A landscape with many valleys, sampled at points; each row gives a point and its height.
From any point a ball takes the steepest step (drop divided by distance) to one of its 2 nearest points. It stops when none of these is lower. Distance is the straight distance between rows; heights are no part of it.
Rina height 363: [ 26 -19  72   4  -9  18   3  19 -29  11  54 -29  13 -14 -25 -41   8  34
  23  41  60  -3   8  19 -15]
turo height 480: [-27  44 -22   1  38 -35  65  -3  -4 -20 -37  30 -56   2  18  10  26  78
 -11  -9 -16  19  18  14  24]
kilop height 679: [ 23  35 -64  21  10   5 -44  15 -21  -3  13  33  40 -24  -4   0 -11 -24
 -34 -17 -22 -47   5  22 -30]
Bok height 420: [-39 -16  55   9 -20  14   1 -10 -27   9 -13 -34 -10  11 -44  45  22  21
  -4  63   9 -18   1 -20   5]
Betud height 617: [  8  11 -30  29 -13  24 -26  21   5 -18  39  54   4  14   2  -8  50 -46
 -15 -31  -4  35  32  43   0]
Mufo height 739: [ 15 -22  55 -10  15  50  12   8 -35   3 -32 -72   5  -2  13 -13   1  21
  26  10  -1 -17 -19 -10  12]
kuvez height 484: [ -1  59 -43  -2  18  19 -14  36  27  33 -32  -8  37 -17   0 -11  31  -9
  19  13 -47 -70   6   0 -22]
faba height 167: [-11  23 -18 -18 -29   3  22 -74  47  45 -40 -23 -15   2   8  12  -9 -19
  38  13 -34  -2  -4 -10  26]
Sidi height 747: [ 26  -2  86  -3  -6  56  17 -15 -53  57 -13 -50  12  -4  -2  13   9  21
   8  28  32  -4 -17   4  22]
Gomev height 756: [ 19   3  56  14  14  67  32 -20 -59  21 -22 -11  12   0  -3  36  33   3
  -3   4  48  14  -3  23  36]
gukuz height 607: [ 30 -38 -33   3 -34 -20 -52   5 -18  11  43  15  14 -16  31  18 -14 -40
  21 -22 -14 -18 -76  -1  25]
gite height 726: [  7 -36  29   9   3  37   4  44  30  43  16 -17  46  18  22 -33  36  32
  44  16 -27 -13 -58  -7   0]
fabob height 546: [-10  38 -22  -5  11 -19  42 -53   2  -6 -36  10 -35  10 -12 -12 -20  -2
 -27 -21  -4  25  35  -9 -19]
Zabiv height 644: [-12  63 -34  -4 -16 -10 -23 -30  26  17  14 -32  30  17  -1   0 -38 -55
 -70 -23  11 -31   8  31 -44]
Fal height 503: [-14  30 -22  -1  -7 -49  33  27  57  17  -2  18  -6  30 -18 -25  33  25
  39  14 -25   7  25  12 -59]
vus height 261: [ 26 -29   8   1 -46   6 -46 -31 -59 -12  33  21   2 -10 -30  41  -9 -47
 -56  24  50   6 -28 -20  27]
tamar height 437: [-62   7 -11  -8  10  -5  14 -18  17   1 -49 -44 -27  -6   0  29 -43  13
 -46  -5 -32 -30 -29 -30  -1]
purar height 111: [-10  37 -32 -16 -18 -37  16 -18  54  44 -25 -22 -21  11  29 -16  -8 -19
  -6  -9 -40  -7   0 -15  -3]
tar height 324: [ 22   3  28 -17  18  -4  12   9  -6  -1 -40 -39 -14 -10   3 -34 -36 -10
  25  -3  15 -11  23  -5 -29]
lub height 797: [ 28 -16  31 -26  15 -10  40   0 -21 -60 -15 -19 -39 -49  38   9  21  30
  33  -7  23  46  43  -1  58]
vefu height 443: [-10  -7 -16   2 -12 -33 -19  15  69  -8   8  24  12  30 -10 -10  25   5
  32  25 -35  15   2 -10 -29]
pite height 576: [ 42 -26 -25  -5 -44  15 -37 -32 -21  11  31  15   3  -8  31  44 -19 -58
  -3 -40   8   9 -67 -20  74]
rutu height 661: [-12 -18  33  17  14  -6  -6  -1   0  34  27   1  20  51   9 -46 -18  39
  -9 -27  20  -4 -34   4 -48]
Vone height 510: [-33  36  -7 -20  30 -33  48 -21  12 -14 -26  32 -50  22 -12   5   3  42
  20 -21  17  24  35  13 -17]
lagaz height 466: [-25  -3  52  11 -38  41 -14 -18   7  28 -20 -40  27  19 -24  15   7  -8
 -33  45  -4 -11  -6  -6  -9]
kugig height 271: [-13 -48  12 -18   8  -6 -11   3 -40 -53 -11 -22  -7 -10 -15 -32 -51  12
 -36   6  18  -7 -12 -27 -30]
Zibib height 331: [ 12 -11 -23   0  -9  -4 -26 -54 -33 -10  -6  35  59  17 -21  11  -5   4
 -42  12 -11 -35 -26  16  -2]
tuti height 792: [ 24 -22  23 -28 -12   1  15 -44 -35 -43  14   4 -29 -43 -22  10   3  20
  14   9  35  52  37   0  64]
virek height 586: [ -4  49 -18  -4 -16  -4  12 -59  23  18 -36 -27   2  12 -14  -4 -36 -31
 -52 -26  -9   2  24   8 -15]
zepi height 351: [ -6 -15  50 -13 -42   0 -13 -43  13  28  16 -12   0  10 -45  44  27   6
  44  58  13  -6  -5 -14  18]
penak height 330: [ 21 -27  13  -2 -37  10 -49  18 -28 -18  30 -37 -20 -10   6  24   5 -66
  -4  35  31  12  -2 -42  36]
Rif height 669: [ -2  16  29  -5   7   8   3  53  51  49   7 -23  23  12  13  17  38  20
  67   8 -22 -10  11  13  -5]
bonov height 786: [ 14   3  27  11 -30  32  20 -39 -19 -12   6   1 -24  -8 -24  -2  -5 -18
 -22  10  42  52   9   6  69]
rusul height 632: [  8 -53 -15   1 -36 -41 -52   5   6  -4  60  16  -6   9  39  -3 -16 -39
  -4  -3  13  12 -45 -34  18]
fipal height 519: [ -7  15 -29 -13  37 -17   6 -17 -12  24 -10  15   5  -9  41   7 -38  -5
 -16 -64  -2 -10 -32  -4  12]
guga height 734: [  9 -52  25  15   2  31  -5  33  -2  12 -18 -40   3  10  21 -31  18  26
  18  27 -36   7 -44 -20  10]
gasi height 643: [-19  33 -50   9 -20 -19 -38  15  20  -6  33 -26   9 -19 -16   4 -33 -45
 -36 -17 -10 -40  11  10 -66]
kunot height 332: [-26  54 -31  11 -13 -27  19 -19  59  53  -5  17   5  46  -1   6   7 -14
  -7 -14 -22   3  12  10 -17]
volu height 554: [ -4  26  10  11  16 -21   6  18  40  25  22  -3   4   7 -11 -13   0   1
  20  -6  -3  -7  33  12 -84]
Gavas height 547: [  6  -3 -22  -9  -3   7 -21 -33  -4  21   0  11  -2   8  20  34 -27 -38
  -2 -23  -2  -8 -32 -21  32]
pomef height 775: [ -6   2  39  24 -14  24   8  -8   1 -13  21  11  -6  18 -15 -10   9  -9
  -3 -13  63  47  44  19  26]
liru height 645: [-13  12 -32  31  15   7 -52  10  -6 -21  35  56  34  23  -8  -3   5 -39
 -16 -31  33   0  38  33 -39]
mot height 254: [  8 -25  24 -17 -52   8 -35  -9 -44 -14  30 -29   3 -11 -27  23 -35 -65
 -45  65  36 -13 -30 -50  13]
Zole height 372: [  7 -33   7  -9  13  15 -13  36  -1 -53  10   1  -4 -14  -2 -25  39  22
  -4  34 -19  22  28  15  -9]
vuf height 596: [-17 -13   1  22  -9  24  -4  19  14 -47  11  46  -9  12   1  16  61 -24
 -32   5   3  68  20  21  37]
geduv height 321: [ 28 -11  59  -1 -11  16  29 -40 -23  10  14 -24   1 -10 -24 -20   3  20
  26  39  63  17  25  19  18]
dela height 449: [-11  72 -29  28  22   7   5  24  46  64  -7  -5  25  17  -1   2  14 -22
  11 -11 -40 -36  35   8 -28]
pid height 648: [ -2 -50  -5  -4  -8 -11 -21   3   7  -2  50  27   5  27  10 -27 -32   6
  -3 -27  12   0 -39 -17 -27]
foras height 591: [ 12  32 -42  19   5 -25  -1  63  29  21  30   3   0   6  14  -7   0 -32
  24 -28   0  -9  27   0 -37]
Nel height 409: [-83  33  17   4  20   7  17   5  39  18 -58 -56 -38   7  -6  19 -50   2
 -28 -28   0  12  10 -35  -4]
Vikir height 504: [ 23  29 -29 -13  17   6 -15  34  14  37 -16 -10  34 -30  18 -31 -23  -6
 -11  -3 -50 -70 -36  -8 -14]
Supi height 285: [-45 -34  33  -4  14 -33  -9 -23 -45 -55   3  26  -3   5 -51  16 -47  28
 -55   0  32 -13 -13 -32 -22]
rebu height 464: [ -5  28 -41   4  21 -16  48  18  12   4 -51  17 -34 -22   2  -9  22  50
  10   5 -55  -5   6   8  14]
dab height 256: [-20 -35  51  -8 -10   3  -1 -58 -63 -29   6  15  18   7 -36  31 -46  23
 -79 -10  34  -9 -41 -16   9]
val height 385: [ 21 -29  22   3  -1   8  14 -38 -38  26 -18  28  51  17  -2   3   7  21
  12  11  -7 -22 -29  16   1]
mil height 401: [ -8 -25  -5  27   5   7  -8  35  23   2  -2  16  21  14  -1 -19  29 -12
   0  26 -41  -6   5  16 -23]
mekig height 605: [ -8   2  20   4   0   2 -16  62  38   9  81  23  10   9  33  25  50 -24
  45 -39  48  26  12  36  10]
baf height 251: [ 40  -8  -9 -11 -11  14   7 -57  20  10 -26 -42  -3 -19  22 -36 -21 -16
  30  21 -31   3   7  -9  15]
Lor height 668: [-14  11 -46  28  17 -13 -73  45 -23 -34  45  41  21 -21  -9  24 -15 -31
 -31 -34   6 -36   5  20 -37]
Fep height 544: [-48  35 -10  18  36 -45  21  38   5 -31 -19  54 -37  15 -15   8 -12  38
 -22 -17   9  11  55   6 -24]
Gik height 419: [ 28  -7  -7  -9  -1  10  44 -64 -31 -15 -27  20  19  -6 -17  -3  23  40
   8   2  -6  -9  -2  40  10]
gibu height 290: [ 28 -12  14 -11  42   2  14  12 -49 -53  -6 -24 -20 -23   5 -37 -52  13
  -9 -21   9  -6  24  -9 -40]
fanil height 802: [ 47 -14   3 -23  30   8  34  32  -1 -29 -11 -23 -41 -40  46   0 -17   1
  30 -43  27  14  45  10  30]
Mov height 444: [ 27   9 -13 -23  47 -24  43 -18 -18 -24 -49   2 -10 -16  -4 -13   6  44
  21   3 -26   4  22  32   3]
ralu height 499: [-21  32 -24   3  27  13  -3  15  15  32 -27   3  -1  14  38   2 -21  25
 -17 -24 -42  -7 -44 -26  13]
tele height 325: [ -6 -31 -24 -34  13 -29   7  10  14 -39 -19  -2 -26 -24   8 -16  10  41
  41  36 -41   2 -22 -33   8]
beke height 287: [ 12 -16  16   9  -3 -10  12 -90 -40 -16  -4  35  31   9 -51  29 -18  25
 -52  -3   5 -24 -34  -5  -2]
Pas height 573: [-19 -11 -55  -1  16 -18  21  13  16 -42 -20  49 -63 -19  18  36  17  11
   4  10 -35  37  10 -22  36]
zifos height 304: [ 28 -19 -57 -19  12 -33   2   2   7 -24 -50   6 -29 -27  10 -40 -14  25
  -6  25 -64 -16 -26 -26   6]
vak height 352: [-11 -49   3 -18   9 -32 -28  20   3 -36  20  -8   6  -8  -2 -52   4  41
  25  29 -12  17   2 -12 -12]
Bot height 620: [  1  43 -76  19   0 -21 -46  63  22   9  13  -2   4 -24  11  11 -19 -69
  -2 -18 -36 -30  25   2 -30]
vebot height 282: [ 40 -11 -42 -28   3   0  23 -31   6  13 -54 -28   6 -22   9 -42 -37  17
   7   5 -49 -19 -47  -9   6]
bazis height 524: [ 20   2  38  15 -16  15 -13  52  -8   1  74   8   7  -1  -6  13  50 -21
  26 -10  77  30  34  49   9]
tipo height 633: [  1  18   8   0   0  -1   5  75  44  -1  46  -1  21 -11  38  24  45  -5
  59 -16  -1  18  41  16 -13]
Mebi height 217: [  2  -5  40   0 -53  14  -4 -64  -4  34  16 -16   4   7 -27  -9 -19 -27
  47  35  48  -5   8  -2  27]
pomi height 763: [ 17  -4  37  21   3  63  27  -8 -30  -5  -2  16  14  -5  22 -10  23  -3
  11 -28  47  35   8  45  38]
fif height 436: [  2 -18  39   9 -17  20 -15  30   8  16  47  -5  35  22  -8 -24  52   8
  41  16  50  10  12  15  -7]
Rava height 562: [-27   4 -17  -2  29 -22  11  38  -6 -67 -22  31 -47 -15   3  32  16  23
 -13 -12   9  12  47  -7   5]
safem height 481: [-24  12 -31  -5  30 -30  24  39   7  16 -38  15 -39  15  19  -6  -8  25
  10 -27 -31  14 -21  -6  -3]
pugi height 371: [-29  -4  16 -10  25  -9  17  20  26  -3 -27 -50 -31   4   8 -10 -20  -5
  -3 -17 -10  20  17 -34   1]
garab height 702: [ 17 -13   1  -5  13  10  -4  31  46  47  28  -8  62   4  12 -12  37  12
  77  10 -29 -31 -25  31 -20]
mudob height 224: [ 30 -26  21  -8 -27  18 -30 -31 -83 -11   5  13  24  -2 -26  35 -26 -10
 -59  -3  21 -28 -63 -33  24]
rokil height 583: [-45   9 -40  21  -3   8  11   3  14 -33  -9  53 -39  13  -1  17  35  -2
 -33  14 -29  46  19   2   9]

Where does a ball stop that starts at each point below?
tuti: Mebi
vak: purar
Lor: rebu
Mov: dab
gasi: purar
mekig: Mebi
Mufo: Mebi
rusul: rebu
Zabiv: rebu
